A landscape with many valleys, sampled at points; each row gives a point and its height.
From any point a ball rolls to the lowest of the 5 points nearest to it. It stops when none of these is lower. Distance is the straight distance between rows; heights are no part of it.
Pemi: [-65   7 -31 -47 -20  46  43 -39   3 -56   9  66  14  40 -28 -46 -12   1
 -72 -45  -1 -15 -57   5  -8]  h=465
zura: [ -2  29   9  -2 -54 -40  19 -60  40 -29  24   5  27  11  26  45  29 -31
 -49  17 -29 -44  10 -13  10]  h=565
Likir: [ 30  11  -1  -9  17  28  11  38  -8  13  44  70  24 -14 -31 -27 -56   6
  20  89 -21  53 -31   6  11]  h=706
zivu: [-22 -25  16   7 -51  16 -17 -33 -13 -24  34  29   8  25   7  37  36   6
 -36 -51 -12 -30  54  27  26]  h=746
Dule: [ 15 -67  -3  39  14 -35 -17  73  -7  32 -21 -53 -29  -7  -4 -14 -29  43
  39 -16  10  46  -1 -14 -22]  h=309
badog: [ 23  24  24  13   3  49  23 -11 -20   3  11  32  23 -13  58 -21 -31  29
 -12  40  26 -10 -13 -34  29]  h=369
faves: [-44  15   5 -32 -13  52  30 -40 -22 -30  34  58  18  45  11  -3  -6  24
 -68 -25  27   1 -39   4  19]  h=464
perug: [ 18  -5 -11  19 -36 -39 -17 -47  19 -36  18 -19 -21   8  -1  50  67 -53
  12 -12 -53 -57  13  -5  16]  h=410
muzu: [  5 -17 -24  17  12  30 -26 -59  19 -22  -7 -63 -48  33 -21  14  76 -38
  64 -57 -39 -45  -6  -2  -5]  h=640
Napeg: [ 21   5  -5   2  15  23   5  30 -22  15  42  76  26 -18   1 -53 -68  27
  33  81 -24  27 -19 -15  12]  h=743
vivu: [ 23 -11  35  22   8 -19 -24  19  14  37 -45 -19 -11 -15  -3  -1  16   4
  27  -4   9  -5  38   7 -13]  h=606
nal: [  0 -61  -8  36  59  -3 -30  55 -20  29 -37 -82 -44 -18  -8 -35 -34  17
  20 -40  29  20   3 -19 -43]  h=363
non: [ 15  67  18 -22 -34  30  24 -19  -3  23  14  30  33 -30   2 -51 -57  -4
 -22  53   8 -14 -17 -38 -14]  h=255
torom: [-45  25 -22 -19 -49 -28  50 -46  14 -70  47  16  27  22  14  15   3 -28
 -67  11 -26 -17 -32   3  34]  h=498
sasiz: [ 34 -45  53  27  10   7  -3  25 -10  29  -5 -24  10 -13  53  -7 -26  46
   5  20  27  24  23 -30  11]  h=390
repug: [ 11  45  25   4 -42 -57   2 -31  39   1 -38  -3   6 -21  -4   3  26 -36
 -19   7 -21  -9  38 -12 -33]  h=541
gek: [ 11 -15  53  22 -11  33  -5 -25 -23  -5  38   5  -3  16  21  38  11  17
 -34 -27  27 -13  32   5  35]  h=599
lipe: [ 18  54   4  15 -49 -70   9 -40  47 -28  -7  -7   4 -26   1  14  17 -60
 -28  31 -42 -25  12 -32  -8]  h=508
gop: [ 19  -4  35 -21   3  -9 -16  22  20  34 -38   6   6 -15 -27   2   6   1
  15  24  19  17  34  36 -26]  h=588
Rol: [ 26  47  32 -10 -31 -30   0   9  19  20 -13  53  27 -24 -45  -7   3 -19
  -9  49  11  42  37  10 -27]  h=665
Biz: [-20  89 -11 -36 -35  25  60 -51  18 -30  20  10  38  -4   4 -18 -20 -24
 -44  27  -4 -25 -40 -41  21]  h=406
lufu: [ 15 -11  -4  26   1  -4 -33 -35  30  14 -33 -54 -31  10   5  19  44 -31
  39 -34 -27 -43  35   4 -16]  h=673
Movad: [ 19 -37   2 -11  41 -22  -7  50  -3   8  -8  13   3 -10 -23  57 -13   2
  72  58  30  71  -4  26   3]  h=371
Sep: [-49  58 -54 -43 -32  12  58 -42  22 -76  45   3  49   0 -21  -8  -4 -29
 -61   0 -34 -22 -67 -23  32]  h=460
Tetu: [  0   6   0 -31  62   1 -17  49 -13  28 -39 -15 -15  12 -40  58  25 -14
  59  33  37  68  -7  25 -10]  h=189
pegi: [ 36  27  17 -18 -14  11   7  28 -12  24  21  58  31 -19 -31 -22 -41  -4
   5  76   3  29   1  10 -17]  h=676
kuvu: [ 29  13 -13   8 -33 -86 -16 -44  40 -30 -19 -17   3  -5  15  40  52 -52
  12   3 -53 -37  15 -14 -15]  h=456
fuzin: [ 30 -48  36  27  -9  -5  -4  67  -7  28  -6  18  10 -14  31 -31 -49  38
  28  43  11  34   1  -5   3]  h=584
kisud: [ 35 -11  36  18  -1  13 -27 -12  20   9 -21 -27  -4  -9  25  19  37 -15
  -4 -16   4 -39  39   5   7]  h=693
sose: [ 23  -9  24  13   5  31  20  53 -22   9  22  49  28 -31  14 -56 -46  33
   4  46   1  23 -15  -8  -1]  h=703
zubu: [ 24 -75  22  32  25 -25 -24  67 -17  24 -22 -51 -18 -14  28 -11 -34  45
  20   3  13  21  16 -12   2]  h=381
zodem: [ 40 -30  53  17   7 -16 -18  47   2  42 -16  -4   0 -23  24 -18 -14  17
  15  13  18  -4  31   3  -5]  h=534
ral: [-36  16 -40 -26  61  -1 -26  38 -21  36 -37 -32 -43  13 -49  33  20  -9
  63 -19  29  29   3  53 -43]  h=370
ler: [ 12  37  38   4 -33  26  24 -21  17   8  13  14  36   8  32  11  -2 -16
 -32  22  14 -29  14 -22  17]  h=448
zami: [ 13   0 -17   3  34  29  12  37 -29  -2  66  86  22 -30 -11 -39 -71  19
  37  85 -33  52 -21  -2  24]  h=741
lur: [-10  56 -18 -26  -1  59  21  -8 -23  29   1  51  17 -28  15 -78 -84  18
  -5  48 -13 -20 -25 -53  17]  h=384
bisok: [ 23   3  48  14  12  20  13  -8   0  10   9  -7  21 -15  48  -2 -20  36
 -11  23  31  -7  11 -19  15]  h=52
Nukib: [-63  -1  -9 -25 -64  28  14 -42   1 -34  19  90  14  43  22 -15 -14  23
 -78 -48  -3 -18 -11  11  -8]  h=522
pozuk: [ 24   8  24  16 -21 -11 -10 -32  23  -6  15 -25  -8  10  13  33  52 -35
  -4 -22 -15 -47  28  13  19]  h=628
nipip: [-63  11 -61 -19  97   0 -12  49 -33  35 -14 -62 -31  15 -22  25   6   3
  77  -3  30  41 -17  39 -11]  h=392
Levok: [  0  55   5 -25 -23  55  29 -31   8  -1  12  18  29 -11  19 -28 -29  15
 -26  28  15 -21 -37 -44  17]  h=368
Mudal: [ -2 -70  -1   7  45 -22 -11  71 -26  39 -14 -19 -16   1 -19  27 -27  30
  52  21   5  52   3  29  -9]  h=367
mutil: [ -8  32  -2 -17  -8 -33 -31  -4  18  26 -63 -24 -30 -13 -32  19  27 -22
  34 -16  -3  -2  50  17 -39]  h=570
nozi: [ 43 -31   8 -14  32   1   7  64  -5  14  14  68   9 -13 -28   8 -33  11
  50  71   5  63  -9  25   2]  h=571
gagen: [ 22  19  39   3 -15   4   2   7  28  22 -20  -4  26 -16  12  -6 -21   0
  -2  18   7 -12  25  -5 -19]  h=436
pif: [ 31 -40  23  37  35  24 -28 -12  -2  14 -10 -62 -17   1  13  27  33  -3
   1 -60  20 -23  35   7  17]  h=697
vuve: [-34 -62 -46   0  69 -36 -18  85 -13  23 -22 -50 -46  14 -34   4  -7  27
  50 -16  10  48 -14  17 -26]  h=351
Nabab: [ 21  -2  17  -4   9 -19 -21  19  13  38 -45 -13 -15  -9 -24  24  31 -11
  42 -12   7   2  40  22 -34]  h=476
Rok: [-17 -36 -44  10  84 -13 -23  60 -21  39 -39 -51 -52   1 -30 -18 -16  11
  50 -26  23  16  20  17 -40]  h=389
mufel: [-18 -51 -60  30  72 -21 -29  61 -26  36 -31 -62 -74   5 -33 -39 -23  15
  25 -44   8  22 -29  -4 -51]  h=372
mipev: [  11   18   -4   15  -42 -112   -1  -49   30  -46  -32  -13   16  -12
   19   14   27  -63  -22   12  -55   -9    5  -12  -16]  h=482
fina: [  6  61   9  -5 -61 -28  30 -44  32 -19 -15 -11  45 -38  10 -14 -14 -41
 -56  30 -24  -6  -3 -32 -11]  h=594
genef: [ 29 -56  29  58 -18 -12   4  56 -31   5 -10  -2   9 -24  43 -38 -56  59
  30  23   1  30  -4 -41  28]  h=788
Sori: [ 18 -21  27  24 -21  15 -19 -29  -5  -1  24  -1 -21  23  10  43  43  -3
 -16 -61 -14 -34  50  21  42]  h=765
mul: [-44 -23 -77   9  85  -3 -24  53 -39   8 -20 -64 -83  14 -24 -61  -9  35
  27 -55  26  21 -34   5 -64]  h=402
kelo: [ 27  48  45 -20 -37   0  18  -7  22  27 -16  34  50 -23 -18 -28 -26   3
 -19  57  -2   3  10 -23 -21]  h=466
Felu: [ 11  33  -2  -3 -54 -52  30 -45  38 -46  31  -2  32 -15  21  27  11 -47
 -53  23 -36 -28 -12 -30  33]  h=564
tebi: [-57 -22 -21 -43 -57  54 -16 -66   0 -56   5  80  16  39  14 -49 -17  21
 -93 -63  14  17 -24   6 -38]  h=532
rifil: [ -9   0 -31   6  42   0 -29  13  23  34 -64 -49 -41  -2 -25  -4  32 -21
  53 -49   6 -11  29  37 -51]  h=573
natu: [-43  60 -44 -21 -50 -23  43 -43  11 -72  38  -4  53 -11  -6 -18  -2 -44
 -69  13 -31 -15 -73 -25  40]  h=492
dif: [ -5  64   8  -2 -45 -20  39 -50  28 -35  21   3  36  -4   9  24  -1 -28
 -55  34 -15 -44  -9 -28  21]  h=479
belo: [ 25 -33  -4   9 -23 -15 -25 -34  22 -31  28 -14 -31  36  -2  46  73 -33
   1 -31 -54 -47  10  16  23]  h=513
Ferez: [ 35 -35  49  39 -14  17   0  12 -20   2  10  -8  11 -16  66   6 -28  55
  -2  -5  38   8  15 -20  46]  h=472
Nuziz: [ 13 -14  29  34   9  42  19 -12 -43 -11  23  12  26 -10  65  -6 -37  59
 -26  12  28  24 -16 -32  47]  h=744
dig: [ 14  -9  17  42 -14  22   5  38 -20   3  13  42  25 -34  43 -54 -60  59
  18  43  16  23 -18 -34  24]  h=713
guni: [ 33 -59   6  19  16 -16  22  83 -12  -9  21  61   7 -18   5  -4 -37  38
  41  56 -12  58 -20   7  15]  h=699
zibet: [ 21 -39 -33  10 -26 -32 -35 -43   8 -45  32 -18 -47  40  -6  41  83 -44
  31 -48 -76 -48   5  19   8]  h=285
Ruku: [ 25   8   8  15 -19 -35 -22 -33  38   8 -30 -40  -6  -9  -1  28  50 -43
  23 -10 -20 -50  38  -3 -22]  h=524
Salil: [-32  65 -23 -31 -41   0  47 -58   8 -49  28 -11  56   0  -1  -4  -9 -18
 -49  15 -21 -34 -35 -33  16]  h=434
keb: [-39   0  11 -24  -6  47   5 -38 -29 -30  20  86  19  28   4 -13 -20  52
 -72 -39  35  27 -15   5  10]  h=544
kura: [-42  43  21 -39 -30  46  39 -41  -2 -27  34  42   9  23  13  -9  14  17
 -54  -4  16 -17 -30   5  27]  h=435
paza: [ 22 -25  -3  34  15  30 -27 -39   7   0 -10 -60 -41  15  -2  36  60 -22
  16 -62  -6 -44  38  24  14]  h=869
retuz: [ -3 -15 -39  18  60  27 -26 -14 -16   7 -48 -77 -41  -7  -4 -33  33  -5
  28 -72  11 -23  -5  19 -40]  h=659
duguf: [ 20 -54 -13  31  56  -5 -33  37  -9  34 -38 -73 -27  -8   4 -18   1   4
  15 -38  16  -1  10   9 -22]  h=415
kazez: [ 34 -55  35  52  24  -5 -33  24 -34  19   6 -63  -9  -5  39  31   1  36
   8 -34  37  15  18 -10  40]  h=540
Vido: [ -6  16   7 -27  20 -11 -36  28 -13  40 -43  -7 -12   5 -55  36  13 -30
  60   3  34  30  21  53 -35]  h=296
tezes: [ 19 -35  39  46   2  30   4   3 -43  -2  24  -4  11  -2  44  38 -12  59
 -12 -23  42  12  14 -25  69]  h=714
finu: [-42  60 -54 -65   1  43  61 -49   4 -60  21  -1  22  13 -39 -31  -1 -34
 -38 -21 -16 -20 -92 -34  41]  h=463
feg: [-71  35 -33 -57 -29  40  55 -47  14 -52  16  39  19  21 -26 -12  -4   1
 -71 -20   0 -22 -64  -3  27]  h=455
gopas: [-53   0 -11 -26 -73  -9  33 -41   1 -54  59  62  31  46  13   6   7 -12
 -87 -33 -27 -40  -3  17  10]  h=578
Fer: [-25   2  22 -13 -23  45  18 -45 -11 -11  48  54  26  16  22  16  18  28
 -58  -9  17 -18  12   8  30]  h=478
nur: [-47  11 -70 -12  76  15 -28  55 -34  29 -21 -44 -46  16 -33 -20  18   7
  59 -31  13  22   2  46 -44]  h=427
bodu: [ -8  -9  -1   1 -58 -44  -3 -42  34 -44  45   5   2  21  20  54  35 -39
 -17  -7 -58 -47  10   2  16]  h=502
geker: [ 21 -49  31   3  15 -25 -17  68  -3  29 -15  18  -3 -10   2 -10 -24  25
  38  42   1  39  14  16 -16]  h=468
mes: [-18 -48 -38 -18  75 -21 -12  68 -23  27 -18 -32 -37  23 -32  36  -8  10
  67   2  22  57  -8  33 -24]  h=366
kam: [-22  74 -39 -55   6  65  59 -56  -4  10  16  12   4   8   4 -45 -44  -9
 -20 -15  11 -40 -84 -57  36]  h=475
vus: [  4 -31  24 -18  32 -28 -38  65   5  49 -32  -6 -23 -12 -28  15  14  -5
  43   9  17  36  27  31 -16]  h=426
vif: [ -2 -38 -25  19 -50 -27 -27 -21 -11 -40  45  21 -23  41  -1  30  62 -27
 -12 -42 -55 -44  30  34  26]  h=675
Mif: [ -3  39  14  -9 -21  54  46 -37   0   2  33  33  16   6  31 -17  -8  15
 -49  16   9 -14 -28 -29  32]  h=401
sur: [  1  36   6 -21   5 -56 -35  -3  10  11 -49   7 -17  -2 -61  34  56 -38
  34 -13   0  43  29  41 -44]  h=592
nafe: [-53  -4 -88   3  90  19  -9  47 -26  27  -7 -51 -61  11 -38 -55   5   9
  30 -32  29  30 -21  27 -66]  h=414
devub: [ 23  21  16   0 -34 -30  -7 -25  39  12 -22  -6   7 -19  -4  17  10 -20
 -16   6  -1 -31  32  -7 -14]  h=587
Fum: [ -4 -14 -16 -13  64 -11 -46  34  -1  44 -52 -28 -15 -16 -38   1  20   3
  57 -26  23  28  32  37 -34]  h=423

Call two points neighbours if one is among the 5 nearest of the other. Go from one point of each pair to the other, from neighbour to neighbour, staying as low as possible. Name the highest point that can't be avoided.
bisok and Tetu => sasiz
zibet and Dule => Felu
non and bisok => badog
Dule and Tetu => mes

Write out the way that a ball takes from each point below.
Nukib => faves kura Levok non
Felu => dif Biz Levok non
torom => Salil Biz Levok non
fina => Salil Biz Levok non
